Each row is a point on a tangle of strands that fork, close into loops and nearly touch. The rows are in no order.
(in the rows, 128 means zero)
Points whose rows are less than 118 apart are linked; no others are. Some points are linked to none.
z_12: [110 112 164  83 138 162 174 194 176 163 138  98 134 149  69 117 153 140
 118 120 120]
z_862: [120 170  93 161 149  71 141 106 186 152 181 128 113 118  99 110 110  83
 119 150 134]
z_839: [145 131 128  91 143 127 138 118 150 203 119 103 127 165 149 148 181  96
 127 171 132]
z_950: [113  89 149  89 120 187 122 174 101 123 120 124 126 144 102 150 177 103
 151 107  94]
z_238: [103 103 182 109 112 163 154 123 119 124 132  92 152 173 161 132 168 170
 119 115 105]
z_587: [161  89  74  64 138 130  89 151  65 157 166 137 126 118 107  76 128 122
 129 147 159]
z_803: [126 101 137  95  85 123 108  85  81 105 165 146 113 176 151 106 161 181
 160 127 155]
z_873: [131  95 146 107 155  89 118 140 155 156 101 161 115 140 114  75 159 119
 174 183 142]
z_298: [115 141 148 167 158 161 184  97 148 120 143  90 148 175 183 164 116 174
  82  70  95]
z_243: [122  84 127 112  72 184 138 180 113 114  49  96 137  94 104 151 123 126
 167 131  90]
z_497: [ 93  89 155 136 131 141 125 183 173 164  71 108 162 123 127 140 147 127
 111 137 147]
z_719: [122 161 123 182 134 119 130  57 145  87 147  98 151 125 211 165 103 118
 110 127  94]
z_530: [115  94 155 155  66 120 178 132 189 136  73  72 144 130 133 152 138 169
 163 179 132]
z_588: [ 96 115 144 116  73 123 179 163 173 139 102  75 114 128 113 119 111 166
 160 154 141]
z_869: [ 94 111 200  86 137 119 101 150 180 118 170 139 150 156  87  93 149 106
 132 166 175]
z_842: [179 131 147  96 103 162 128 147 124 122 142 125 107 101  60 106 104 119
 153 161 103]
z_81: [174  75 162 148 128 172 124 125 144 166 112  85 135  92 124 161 120 154
  80 147 140]
z_226: [138 113 155 103 119 135  86 134 143 141 148 160 144 153  82 120 164  87
 120 154 171]
z_407: [114 164  90 100 150 113 126 125 142 149 155 105 141 148 146 151 169  67
 112 154 121]
z_288: [ 95 126 192 133 149 162 184 170 164 144 117 115 131 171  92 119 123 169
  99  82 120]
z_65: [ 90 163 128 121 185 100 139 171 169 143 112 138 170 170 170  98 134 118
 109 124 153]
z_921: [138 164 100  83 148 136 123 175  89 100 145 163 136 123  91 113  96 130
 139 113 129]
z_170: [105  93 116 148 142 120 129 140  81 111 103 160  92 123 127  85 138 188
 132  79 130]
z_333: [115 127 103  82 133 133 123 138  83 103 146 131 158 145 204 139 154 143
 132 120 128]
z_180: [175  95 126 110 141 165 124 113 142 190 104 101 141 135 140 187 185  91
 109 168 111]
z_266: [ 98  77 159 139 179 155 110 169 153 145 112 101 171  89 160 112 144 124
  94 114 146]
z_674: [111 142 118 124 113 114 154 143 142 138 162 107  87 161  68 137 134 105
 129 110 128]
z_786: [167  98 175 155 154 142  87 136 105 146  61 158 137 111 155 113 128 163
 108 116 168]
z_345: [153 122  62 104 179  95 112 142 138 189 132 116 122  94 121  91 139  87
 113 164 146]
z_603: [191  84 120 146 131 170 132 105 133 177  83 108 123  98 123 185 144 116
  87 152  95]
z_764: [151 125 172 146  85 171  78  99  76  95 150 142 128 117  96 165 138 125
 114 108 134]
z_50: [158 174 122 165 110 125 137 150 119 121  70 148 156 109 157 173  93 122
 126 140 139]
z_409: [183 180 102 109 157 126 146 116  89 107  99 162 118 107 175 122  92 164
 130 122  73]
z_295: [102 153 102 130 127 128 130 124 112 100 137 101 184 128 206 168 120 126
 102 110 102]
z_400: [110 180 164 142 116  96 113 105 154  81 180 138 151 129 113  95  80 110
 136 146 153]
z_390: [153 144 147 130  77 118  99 126 133 144 129 147 131 132  86 169 137  77
 143 169 157]
z_289: [168 217  96 125  99  97 126  99  88 140 165 153  98 138  92 153 111 100
 141 138 135]
z_422: [ 78 129 164 171 160  93  84  92 195 114 171 137 153 163 160 110 143  78
 110 126 155]
z_5: [152  94 108  96  66 133  95 148 115 132  78 123 117 116 145 145 122 107
 182 180 161]
z_462: [177 153  62 129 115 112 101  70  82 175 171 147  84 103 113 129 120  90
 133 142 137]
z_835: [143 166  79 123 137 122 139 148  84 118 154 146 130 114 119 112  73 173
 103  91 156]
z_756: [ 82 116 149 155 123 100 135 102 146 117 115 147 118 128 147 128 170 112
 144 119 110]
z_577: [ 90 129 189 149 133 161 157 132 153 118 115 105 153 191 139 130 133 163
 110  77 116]
z_899: [ 82 124 202 128 163  98 111 140 218 116 151 141 142 162 109  96 145  92
 128 142 136]
z_99: [ 93 159 138 136 106 155 157 181 154 112  91 109 138 138 112 165 131 106
 144 112 100]
z_293: [130 140 137 123 129  99 143  98 167 132 140  88 129  85 148 120 115 113
 140 201 103]
z_11: [185 166 160 112 177 135 140 114 138 146 135 131 124 120 112  77  84 165
 109 154 116]
z_60: [137  91 150 103 139  90 113 122 197 155 139 120 118  95 104 105 137 101
 161 212 127]
z_393: [182 118 183 128 140 150 137  86 123 173 161 139  73 152  71 120 158 137
 125 162 104]
z_324: [160  86 166  84 104 179 117 130 119 102 125  99 116 110 120 112 126 151
 159 167  84]
z_716: [100 141  80  89 156 105 101  92 102 120 197 119 147 138 133 132 161  83
 129 136 113]
z_329: [143 128  76 149  74 114 113  80  97 112 112 105 126  78 153 180 128 110
 136 151 121]
z_119: [158  94 105 107 153 102 124 173 108 171 115 185 104 151  62  76 120 139
 127 122 178]
z_985: [ 99 129 153 165  59 122 150 113 135  59 116  93 139 122 160 179 109 141
 143 122 122]
z_448: [ 69 133  96 189 129 116 160  98 161 106  95 123 128 156 223 180 132  98
 137  77  74]
z_900: [153 132 127 110 129 159 160 111  98 130  90 117 132 134 158 170 159 135
 145 138  59]
z_179: [169  92 130 120 123 149 142  80 105 177 143 135  59 140 103 123 163 149
 134 145 111]
z_737: [155 141 128 148 190 114  93  53 118 146 189 164 114  94  94  78 102 122
 101 124 138]
z_964: [150 176 141 109 154 135 175 156 137 137 113 102 129 140 105 104  89 156
 123 152  99]
z_801: [123 126 130 169 110 118 147 139 168 152 135  87 119 133  83 145  94 134
  90 120 150]
z_310: [108 156 110 140 145 140 143 135  89  39 144 128 139 109 172 122  96 175
 106  55  82]
z_952: [162 126  58  98  77 136 117 119  53  95 122 161 106  89 146 153 117 154
 162 104 115]
z_515: [139  98 101 119 123 139 144  82  76 125 161 141  71 126 103 130 177 135
 144 103  94]
z_64: [160 141 132 138 180 120 136  89 127 146 185 157  97 128  72  60 100 162
 109 122 126]
z_535: [130 132 133 142 195  99 111 142 176 175 136 134 149 142 140 132 127  98
  84 148 177]
z_432: [116  70 125 151 162 135  99 143  86 122 118 173  96  98  94  86 146 138
 127  90 127]
z_811: [191 127  75 100  98 129  82 121  76 170 158 137 121 101 105 137 124 116
 124 144 144]
z_77: [ 93 120 130  76 166 158 162 190 130 149 133 127 131 173 108 115 179 121
 133 104 111]
z_69: [121 149 132  96 101 143 146 162 133  98 157 130 117 113  53 109 118 106
 140 135 111]
z_745: [ 54  92 111 180 159 102 156 153 168 152 112 125 111 145 120 108 148 144
 105  78 164]
z_396: [101 172 108 166 105 104 152 107 141 122 161 145  99 179  95 152 130  97
 124  80 126]
z_33: [148 139  89 139 129 104 122  79 131 144 135  77 127  84 161 137 129 103
 142 178 100]
z_271: [160 173  95 169 149 102  91 118 125 141 125 171 132  90  85 132 102  81
 103 144 166]
z_782: [120 164 163 132 108 102 131 112 146  70 122 136 159 132 161  98  99 155
 161 174 138]
z_443: [109 101 137 108 104 149 144 199 118  99  73 127 117  96 120 111 123 157
 185 126  88]
z_920: [143  85 110 100  59 170 120 170  94 123  85  99 143 103 128 176 124 122
 146 122 141]
z_751: [105 144 124 187 125 118 161 117 147 121 169  88 111 146 105 116  72 153
  77  72 148]
z_959: [143 134  94  64  54 123 104 136 100 106  98 148 127 123 181 161 154 113
 196 169 130]
z_153: [ 64 138 100 135 122 133 123 158 106  41 148 113 154 101 137 139 104 122
 134  69  91]
z_187: [171  87 191 110 123 173  60 129 104 136  76 161 129 112 132 119 139 130
 140 145 134]
z_517: [161 190 121 167 153 123  85  80  98 128 152 174 131  73 115 121 103 100
 111 110 124]
z_223: [117 175 142 181 127 114 100  80 119 116 158 191 117 167 127 157 134  82
 104  81 152]
z_609: [154  54 117 107 150 124 120 169 144 206  91 149  97 129  89 107 136 135
 123 131 169]
z_6: [166 160  90 110 190 117 159 119  89 142 113 164 103 107 145  95 124 149
 149 142  77]
z_836: [ 68 128 158 162 115 148 142 179 174 122  92 120 170 120 118 176 116 106
 110  89 122]
z_706: [ 69 113  97 108 161  96  94 121 127  91 192 122 146 138 134  91 127  96
 122 121 136]
z_234: [114 125 117  81 100 118 120 125  74  65 138 151 142 177 188 122 146 168
 149 102 136]
z_826: [100 163 186 192 152 127  90  88 163 114 164 159 149 174 162 151 125  82
 102  83 143]
z_879: [117 138 137 184 118 132 155  43 147 128 146  91 141 166 186 185 139 132
  95 113  99]
z_520: [ 94 163 101 184 148  80 141  75 155  98 115 133 123 120 211 147  96 101
 124 102 103]
z_636: [147  76 153 101 130 152 111 188 146 184  69 122 143 131 125 118 154 137
 127 147 185]
z_901: [142 143 143 180 147  94 138  73 123 158 119 143 108 167 154 105 137 175
  96 120 192]
z_176: [139 168 115 158 164 108  90 142 144 154 137 162 156 120 131 116  97  83
  81 135 181]
z_742: [114 182 148 167 126  90 120  96 209 128 188 130 135 113 102 130  89  97
  94 147 155]
z_210: [120 138 103 128 193 130 138 113  97 153 151 152 128 159 146 115 137 130
 103  82 125]
z_965: [131 149 119  77  94 128  80 125 106  87 131 137 175 120 183 161 151 105
 152 162 129]
z_403: [141  99 123  89  89 147 117 111 104  88 143  90 115  79 143 119 133 135
 166 166  80]
z_667: [147  98  98  68 150 165  86 190  81 132 146 143 137 119  85  88 103 112
 132 119 150]
z_327: [178 186 118 148 132 109 105  99 108 109  88 171 142  93 194 146  96 142
 140 152 118]
z_911: [ 87 143  82 134  97 109 140 137  89  54 156 150 103 121 126 142 132 135
 169  83  85]
z_711: [133 131  76 113  83 134 135 113  57  99 150 167  87 113  99 150 142 156
 163  85  99]
z_90: [ 98 145 131 129 104  78 144 144 162 116  97 111 119 133 150  99 106 168
 159 175 173]
z_816: [123 169  86 145 125 110 154 142 111 128 167 132 123 149  91 108  81 143
  84  66 185]
z_232: [ 91 145 159 109  80 153 183 149 158 115  89  93 155 161 128 183 143 124
 157 129  76]
z_237: [151 134  33 122  70 116 127  83  63 112 133 121 109 101 171 197 138 124
 142 128  95]
z_209: [109 117 135 114 183 114 145 170 149 134  83 155 136 137 131  65 133 143
 148 134 136]
z_994: [ 90  91 120 157 177 127 122 124 138 130 150 124 104  77  92  94 142 116
 107  90 101]
z_771: [111  98 163 100 100 142 126  88 116 123 164  97 137 165 142 107 160 161
 138 134 135]
z_158: [163 115  83 102 189 138 131 149 115 169 113 138 107  95 108 100 125 109
 136 142  92]
z_818: [112 110  86  99 117 136 181 162 111 128 133  67 102 132 124  99 122 179
 116 100 131]
z_451: [128 118 115  76  96 142 165 203 105 102  86 114 125 117 137 109  83 170
 180 130 130]
z_758: [163 126 170 144 126 158 149 124 149 134 128  83 135  97 108 149  85 152
  69 136 144]
z_620: [ 95  92 162 177  84 131 134 123 161  88  90  73 149 100 148 156 121 154
 142 129 130]
z_375: [ 86 101 126 185 140 113 134 137 122 133  94 148  99 174 125 114 137 168
 116  59 157]
z_87: [ 91 114 122 143 180  91 121 124 172 118 173 114 118  98 106  86 121 109
 111 122 129]
z_504: [140 172 139 157  81 104 135 130 144 111  81 160 158 153 128 171 124 108
 151 152 152]
z_165: [163 118 176 180 138 108 106 107 139 172  95 158 125 144 143 124 139 156
  94 142 180]
z_618: [169  73 198  86 109 201  89 152 110 127  78 124 150 124 118 133 137 139
 160 160 121]

A piece is two or more points that can be reached from each other along the links. Count, over all rows, the pieces, the separate loops (a circle has one, a figure eight two, a Y none), the forks (points with three links) and the tips (points with one).
pieces -> 4
loops -> 2
forks -> 11
tips -> 15

How many points has the smallest loop of links through each point below? Write none if it is on no loop.
z_577 -> 10
z_674 -> 7
z_609 -> none
z_588 -> none
